A landscape with many peaks, sampled at points; each row gives a point and its height.
A climber steps from a point to whichever of its 2 nearest points has the largest rise for the distance, and stops where none of them is higher. Distance is the straight distance between rows; heights are no part of it.
Q_601: [101 106 109 102 151 108 132 113 116 118 154  98 133  81 174  92 164  99
 111 163 194 114  86 149  98 142 141  88]  height 33.5
Q_832: [118 131 137  99 155  95 144 159 108 117  95 122 139 168 140 156 136 167
 165 119 147 129 133 136  68 105  86 133]  height 32.8
Q_411: [163 189 105 139 140 177 141 117 150 125 121 116  81  73 139  78 126 121
  86 188  76 174 104 126 128 138 213 121]  height 56.4
Q_160: [106 139 146 106  86 119 138  97  99 155 179  97 100 155  99 125 125 156
 133 131  83  93 151  91 134 156 114 144]  height 59.1
Q_45: [122 139 114 140 156  87 118 128  70 114 115  99 152 164 141 152 169 156
 175 129 190 134 139 155  77 116  70 140]  height 35.7
Q_821: [187 178 136 115 131 173 181 105 147 127 146 165  62  87 116 153 119 126
  73 123  60 171 151 133 140 108 154 171]  height 34.4
Q_733: [123 130  85 108 132 151 138 140 125  88 157 109 175 124  97  98  98 130
 107 111  94 141 121 124 144 136 209  93]  height 46.7
Q_282: [125  74 117 133 106 120 113 115 154 110 108 131 169 131 157 110 133  87
 107  95 145 120 107 123 145 125 121  84]  height 36.4
Q_738: [152 164  76 117 128 146 136 138 133 142 130  94 138 120  92  74 119 135
 104 170  87 161 114 131 146 157 190 117]  height 51.7
Q_696: [ 52 159 113 136 121 144  81 108 100 132 175 116 150 128 143 114 108 141
 110 149 127  85 130  88 170 119 121  90]  height 60.2
Q_88: [113 149 151  81 123 131 105 106 112 128  87 145 159 147 121 119 116 134
 144 148 132 118 161 149  69 150  95 188]  height 24.8
Q_813: [131 119 123 118  71 113 154 144 138 132 182 107 107 111  91 126 137 164
 119 155  86 146 144 131 117 124 202 109]  height 1.5
Q_195: [108 189  99  98 131 160 112 122  96 123 123 110 159 132 109  87 122 181
  90 135  79 135 101 103 157 170 109 105]  height 63.0
Q_728: [161  60 135 172 110 117 158 139 187  83 119 157 149 143 113 149 127 112
 152 115 112 162 135 164 133  99 192 108]  height 16.2
Q_240: [179 134  76 190 133 107 129 129 116  89 154 103 132 116 164 162 144 120
 195  68 203 107 140 164 164 136  87  71]  height 17.7
Q_63: [148 126 121 109 139 120  94 179 132 128 108 125 168 187  75 120 116 170
 153 109 129 140 149 127 146 120 119 138]  height 31.9
Q_562: [145 159 170  89 127 134 197  92 128 123 133 146  73 135  95 161 144 164
 109 113  65 139 146 100  86 156  97 153]  height 43.2
Q_661: [141 170 103 113 116 144 119 146  78 156 124 102 120 178  80  91 110 185
 125 138  73 128 129  83 175 169  94 145]  height 58.7
Q_623: [140 183 120  98 150 161  63 120 103 158  70 113 156 153 112  65 127 117
 137 153 107 139 121  84 152 152 109 146]  height 11.1
Q_907: [137 106 127 121  96 136 121  92 146 162 163 100 105 139 107  97 112  87
 125 137  90 122 124  87 166 132 187 116]  height 68.8
Q_723: [ 78 120 144 137 123 133 163 129 138 101 162 142 143 119 126 165  61 129
  94  81 124 101 156 148  99 112 163 154]  height 10.6
Q_700: [ 91 134 128 204 111  80  99 121  83 163 126 126 130 125 142 175 144 136
 164 143 188 113 126 136 130 118  48 167]  height 19.8
Q_868: [139 110 123 205 121  82 151 157 141 100  94 148 146 112 164 185 125 112
 176  70 168  85 111 164 164 127  83 134]  height 13.6
Q_812: [120  84 114 198 145  94 173 159 116  79 189 109 178 108 133 156 110 119
 160  93 182 118 142 158 128 105 153 118]  height 16.0
Q_520: [ 77  81 120 139 132 151 122 128 123 109 140 121 169 108 176  94 105 113
  68 117 164 109  78 124 160 124 136  80]  height 40.6
Q_952: [107 121 134 189  99  72  82 147 102 142 120 139 132 159 144 189 190 149
 193  89 177 101 124 134 155 118  65 142]  height 22.7
Q_589: [137 131 121  90 129 161 136 153 142 129 103 138 141 152 110 115  63 147
  87  80  93 153 132 119 148 109 139 129]  height 25.4
Q_388: [196 184 140 137 152 147 200 139 145 127 140 151  45 129 119 167 134 175
  92 140  65 193 147 124 116 120 158 151]  height 37.0
Q_280: [131  82 128 135 111  55 134 143 155 107 146 111 132 172  94 170 167 148
 189 111 157 108 138 168 138 136 115 146]  height 7.7
Q_525: [ 72 122 146 106 121 162  94  96 124 145 193 115 138 117 130  94 104 115
  86 145 123  72 127 114 172 157 150 104]  height 67.1
Q_960: [106 131 120 133 165 102 139 136 112  97 175 101 164 141 137 157 108 135
 170 108 142 115 168 128 120 100 140 103]  height 12.7
Q_844: [ 74 125 162 123  94 133  97 107 103 167 108 145 117 163 154 147 125 136
 124 118 115  99 125  93 126 110  77 143]  height 49.4
Q_25: [139 108 120 148 155  87 113 151 141  95 127 128 172 155 123 167 146 137
 197  89 184 103 165 145 139 114 115 105]  height 10.0
Q_676: [111 136 148 109 146 171  81 115 145 111  98 156 169 126 144 113  89  78
 116 109 129 124 147 122 134 111 130 136]  height 34.7
Q_580: [178 125 109 129 165 155 148 178 155 137 123 146 118 173 103 114  68 129
 125  95  96 176 127 100 151  97 188 118]  height 22.1
Q_777: [127 154 176  80 126 156 177  80 145 117 160 157  84  82 125 153 136 138
  70  85  77 131 138  91 106 163 111 140]  height 46.8
Q_528: [154 153 114 113 102 147 142 122 117 174 159 113  96 161  90 102 103 127
 111 128  69 130 150  94 163 150 133 161]  height 63.9
Q_637: [ 90 187 130  75 149 180 122  92 127 114 150 140 134  92 119  88 132 159
  62 149  96  99 110 111 156 200 125 111]  height 56.7
Q_874: [119  64 152 130  79  90 137  82 179 131 123 150 100 120 138 161 159  68
 149 153 136 104 122 168 100 135 122 152]  height 21.8
Q_968: [149 112 148 129 131 121  72 212 146 145  80 153 155 176  76 117 164 186
 183  95 155 136 159 114 174 136 101 157]  height 28.7
Q_349: [165 101 122 148 144 129 121 185 161 162 123 120 108 183  87 106 103 118
 156  91 109 145 124  76 188  97 161 114]  height 19.1
Q_34: [162  75 149 184  92 125 148 147 195 125 100 143  92 139 103 148 121 143
 118 137 110 190 136 169 159  79 197 145]  height 14.0
Q_151: [106 149  92 119 154  91 146 153  50 100 159  73 135 138 141 132 164 199
 143 142 177 121 122 153  77 129  90 112]  height 38.8
Q_398: [153 145 163  78 168 131 139 147  95 126  68 147 117 177 117 143 122 196
 162 124 102 125 142 104  75 118  74 144]  height 30.1
Q_854: [100 109  91 119 130 105 137 125  99 109 127  79 133 123 171 119 161 126
 104 103 182 140  63 124 105 109 118  61]  height 37.4
Q_641: [131 137 149 130  72 122 141 101 132 135 136 110  94  87 127 121 166 154
 120 196 101 163 142 147  86 115 191 126]  height 0.3
Q_826: [120 116 153  57 137 142 137  78 113 145 122 114  95 129 144 101 159 120
 121 190 118 112 101 108  84 146 123 110]  height 28.2
Q_486: [100 137 107 158 187 144  72 101 113  89 127 125 190 110 170 106 129  81
 156 132 181 109 119 127 171 120 139  82]  height 26.0
Q_266: [100 108 171 115  77 118  92 131 125 157  50 162 114 163 134 136 140 134
 132  91 125 121 117 119 105 116  82 175]  height 45.7
Q_695: [108 137 109 193 167 141  82 116  85 142 149 126 148  89 173 132 157 112
 127 179 213 121  98 147 178 134  77  83]  height 53.6
Q_760: [139 125 163  96 118 169  93 111 158 165  87 155 100 131 124 110  95  59
 123 104 108 128 150 106 132 107 116 164]  height 38.9
Q_655: [136 107 148  92  80 140 109 129 136 180  71 151  91 152 111 118  98 106
 102  92 103 139 118 132 123 114 100 186]  height 42.3
Q_599: [142  91 142 155 103 100 122 108 182 103  95 165 147 113 119 169 137  63
 171 104 131 101 148 174 112 128 119 148]  height 19.4
Q_279: [161 171 137  72 147 155 131 121 110 140  77 149 140 150  95 116  97 147
 120 130  97 144 155 137  98 143  83 175]  height 27.2
Q_451: [ 98 105 149  79 154 136 111  97 132 130 150 115 122 115 162  85 167  94
 114 196 158  93 107 151 104 161 130 110]  height 30.6
Q_902: [157 123  93  87 146 117 144 184 139 127 128 116 140 173  62 118 102 198
 139 145 121 152 146 148 139 134 140 159]  height 34.6
Q_389: [164 115 148 149 156 124  91 185 143 155 103 124 132 171 105 119 151 115
 200  74 129 138 148  65 181 105 143 105]  height 16.3
Q_260: [123  96 116 172 115  93 161 145 158  75 158 142 168  98 124 157 129 126
 142 130 150 132 145 184  96 117 189 129]  height 19.0
Q_412: [ 84 123 144 132 119  82 128 111 129 125 103 142 145 131 127 154 116 112
 135 137 158  98 139 179  84 154  87 200]  height 22.4
Q_513: [175  76 109 131  93 110 119 131 161 142  82 118 130 139 123 100 168  72
 131 130 118 151 104 126 154 150 124 101]  height 40.7
Q_42: [ 60 107 148 200 128 102 156 152 123 125 139 135 149 116 138 181  77 124
 130  89 161  96 131 132 128 103 117 164]  height 13.9
Q_71: [138  90 155 107  95 133 114  79 162 145  94 147  79 112 128 126 153  77
 130 193 111 160 130 147  78 106 135 153]  height 24.2
Q_321: [134 131 100 164 127 118  57 116  89 134  99 143 147 120 189 143 189 112
 142 124 199 131  84 135 146 134  59  88]  height 47.0
Q_701: [168 159 136 128 148 148  74 165 105 171  68 124 146 162 113  89 161  91
 175 114 127 148 144  71 153 128 126 137]  height 13.4
Q_808: [ 74 112 150 207 131  85 158 132  91 151 123 108 131  83 137 184 106 127
 141 123 184 120 113 142 132  84  79 150]  height 16.8
Q_420: [ 65 150 122 138 128 129 129 121  87 138 136 131 135 139 162 150 114 159
 110 128 128 108 114  97 115 106  90 110]  height 53.9
Q_106: [201 106 100 184 126 115 124 145 167 150 102 118 102 152 136 102 158  69
 144 138  98 175 113 113 155 110 182  95]  height 44.8
Q_183: [104 171 134 121 130 169 167 132 121  80 196 150 157  67 139 154  70 147
  80  81 109  95 143 132 101 151 162 127]  height 7.9
Q_660: [181  89 110 131 128  79 139 146 145 141 149  96 107 175  78 120 162 149
 179 162 130 169 135 135 134 106 163 120]  height 4.5
Q_228: [ 76 192 153 127 157 163 150 110 113 120 170 155 142  58 154 139  84 142
  81 134 135  88 150 122 114 151 100 144]  height 5.1
Q_718: [127 110 155 149 108  96  67 167 115 138  97 146 147 178 114 157 194 171
 190  84 155 124 144 111 151 113  86 134]  height 25.5
Q_563: [ 61 146 152 133 145 155 144 136 112 145 125 161 136  67 163 144  84 146
  68 157 163 101 121 148  87 140  74 165]  height 2.9
Q_468: [111 111 139 100 115 151  81  97 136 177 144 120 125 142 111  65 120  88
 122 160 113 113 122 105 182 155 146 129]  height 74.8
Q_35: [144  85 117 162  87  95 142 126 168 111  95 155 148  94 170 148 137  86
 150 112 166  67 117 181 148 164  87 144]  height 16.6
Q_161: [106 174 157  94 135 158 147  98 138 110 178 120 111  75 129 116 146 144
  76 122  97 107 108  89 119 191 141  95]  height 51.8
Q_883: [142  95 136 123  93  78 137 126 139 149 136 109 108 175  84 141 141 129
 168 139 109 138 150 129 114 114 138 159]  height 5.9
Q_305: [136 117  83 143 126 118 106 111 112 106  88 104 140 125 197 129 184 119
 106  83 193 136  60 144 140 139  72  56]  height 41.9
Q_955: [ 94 111 109 194 158 146 119 131  94 118 144 113 161  82 185 120 127 114
  89 133 203 125  71 131 169 124 112  73]  height 46.9
Q_475: [176 129 121 110 135 112 146 153 144 137 123 140 110 167  70 133 120 184
 134 182 105 176 153 168 101 133 150 189]  height 37.2
Q_49: [155 114 101 175 133 124  88 105 123  81 143 118 171 120 162 136 150  85
 185  86 166  95 132 132 184 140 116  66]  height 21.5
Q_275: [172 164  92  93 139 186 127 127 132 154 114 146 116 123 106  91  70 107
  52 105  96 152 117 132 173 133 151 161]  height 29.0
Q_193: [ 86 127 142 148 190 175  80 104 136 100 130 157 175 105 170 112  82  72
 128 138 166  98 141 129 142 126 136 107]  height 30.3
Q_670: [ 92 162 118 107 129 129 154 142 106 109 186 100 150  62 159 104 120 153
 106 135 136  97 107 108  98 150 146  88]  height 46.3
Q_600: [190 152 105  94 121 184 145 114 140 146 130 166  85  84 122 120 100  91
  56 141  82 157 127 156 150 101 148 186]  height 31.8
Q_977: [137 122  95 108 126  89 146 147 118 127 184  71 101 144  85 117 162 180
 161 149 108 147 131 119 134 122 170  91]  height 3.0
Q_205: [185 163 132 100 156 133 196 139 130 139 123 144  68 165  89 141 122 187
 125 142  78 153 154 124  96 142 121 177]  height 40.0
Q_146: [115 113 139 132 122 128 159 116 150  96 154 146 137  78 146 142 126  91
 123 153 138 131 148 158  56 115 188 121]  height 21.4
Q_65: [181 107 135 150 134 127 140 137 160 139  89 121  89 151 121 132 133  81
 146 144  92 195 135 117 109  76 168 108]  height 48.5
Q_318: [ 96 111 159  97 119 138 152 106 152 126 154 142  88  73 163 139 121  99
 100 155 122 101 124 138  59 120 146 128]  height 23.8
Q_27: [ 95 178 103 106 142 106 172 164  80  88 160  90 140 101 156 134 144 201
 112 130 123 123 107 111  85 142  99  97]  height 42.2
Q_815: [164 147 115 134 129 159 139 115 151 144  98 127  86 105 136  98 110  85
 101 172  80 183 115 112 107  96 189 120]  height 52.6
Q_501: [138 118 169  65 120 156 142  70 141 147 131 151  58 107 133 126 143 105
 113 194  93 119 133 130  70 136 135 154]  height 26.1

Where does a climber stop that starts at each point below?
Q_228 => Q_195
Q_486 => Q_468
Q_701 => Q_195
Q_960 => Q_695
Q_813 => Q_695
Q_718 => Q_195
Q_600 => Q_195
Q_35 => Q_695

Call two points neighbours if one is among the 2 nearest of the other. Go from one point of each pair to the other, from neighbour to neighbour, staying as high as possible. Name the lowest point that can't be avoided.
Q_195 and Q_411 => Q_589
Q_411 and Q_695 => Q_282
Q_195 and Q_528 => Q_661
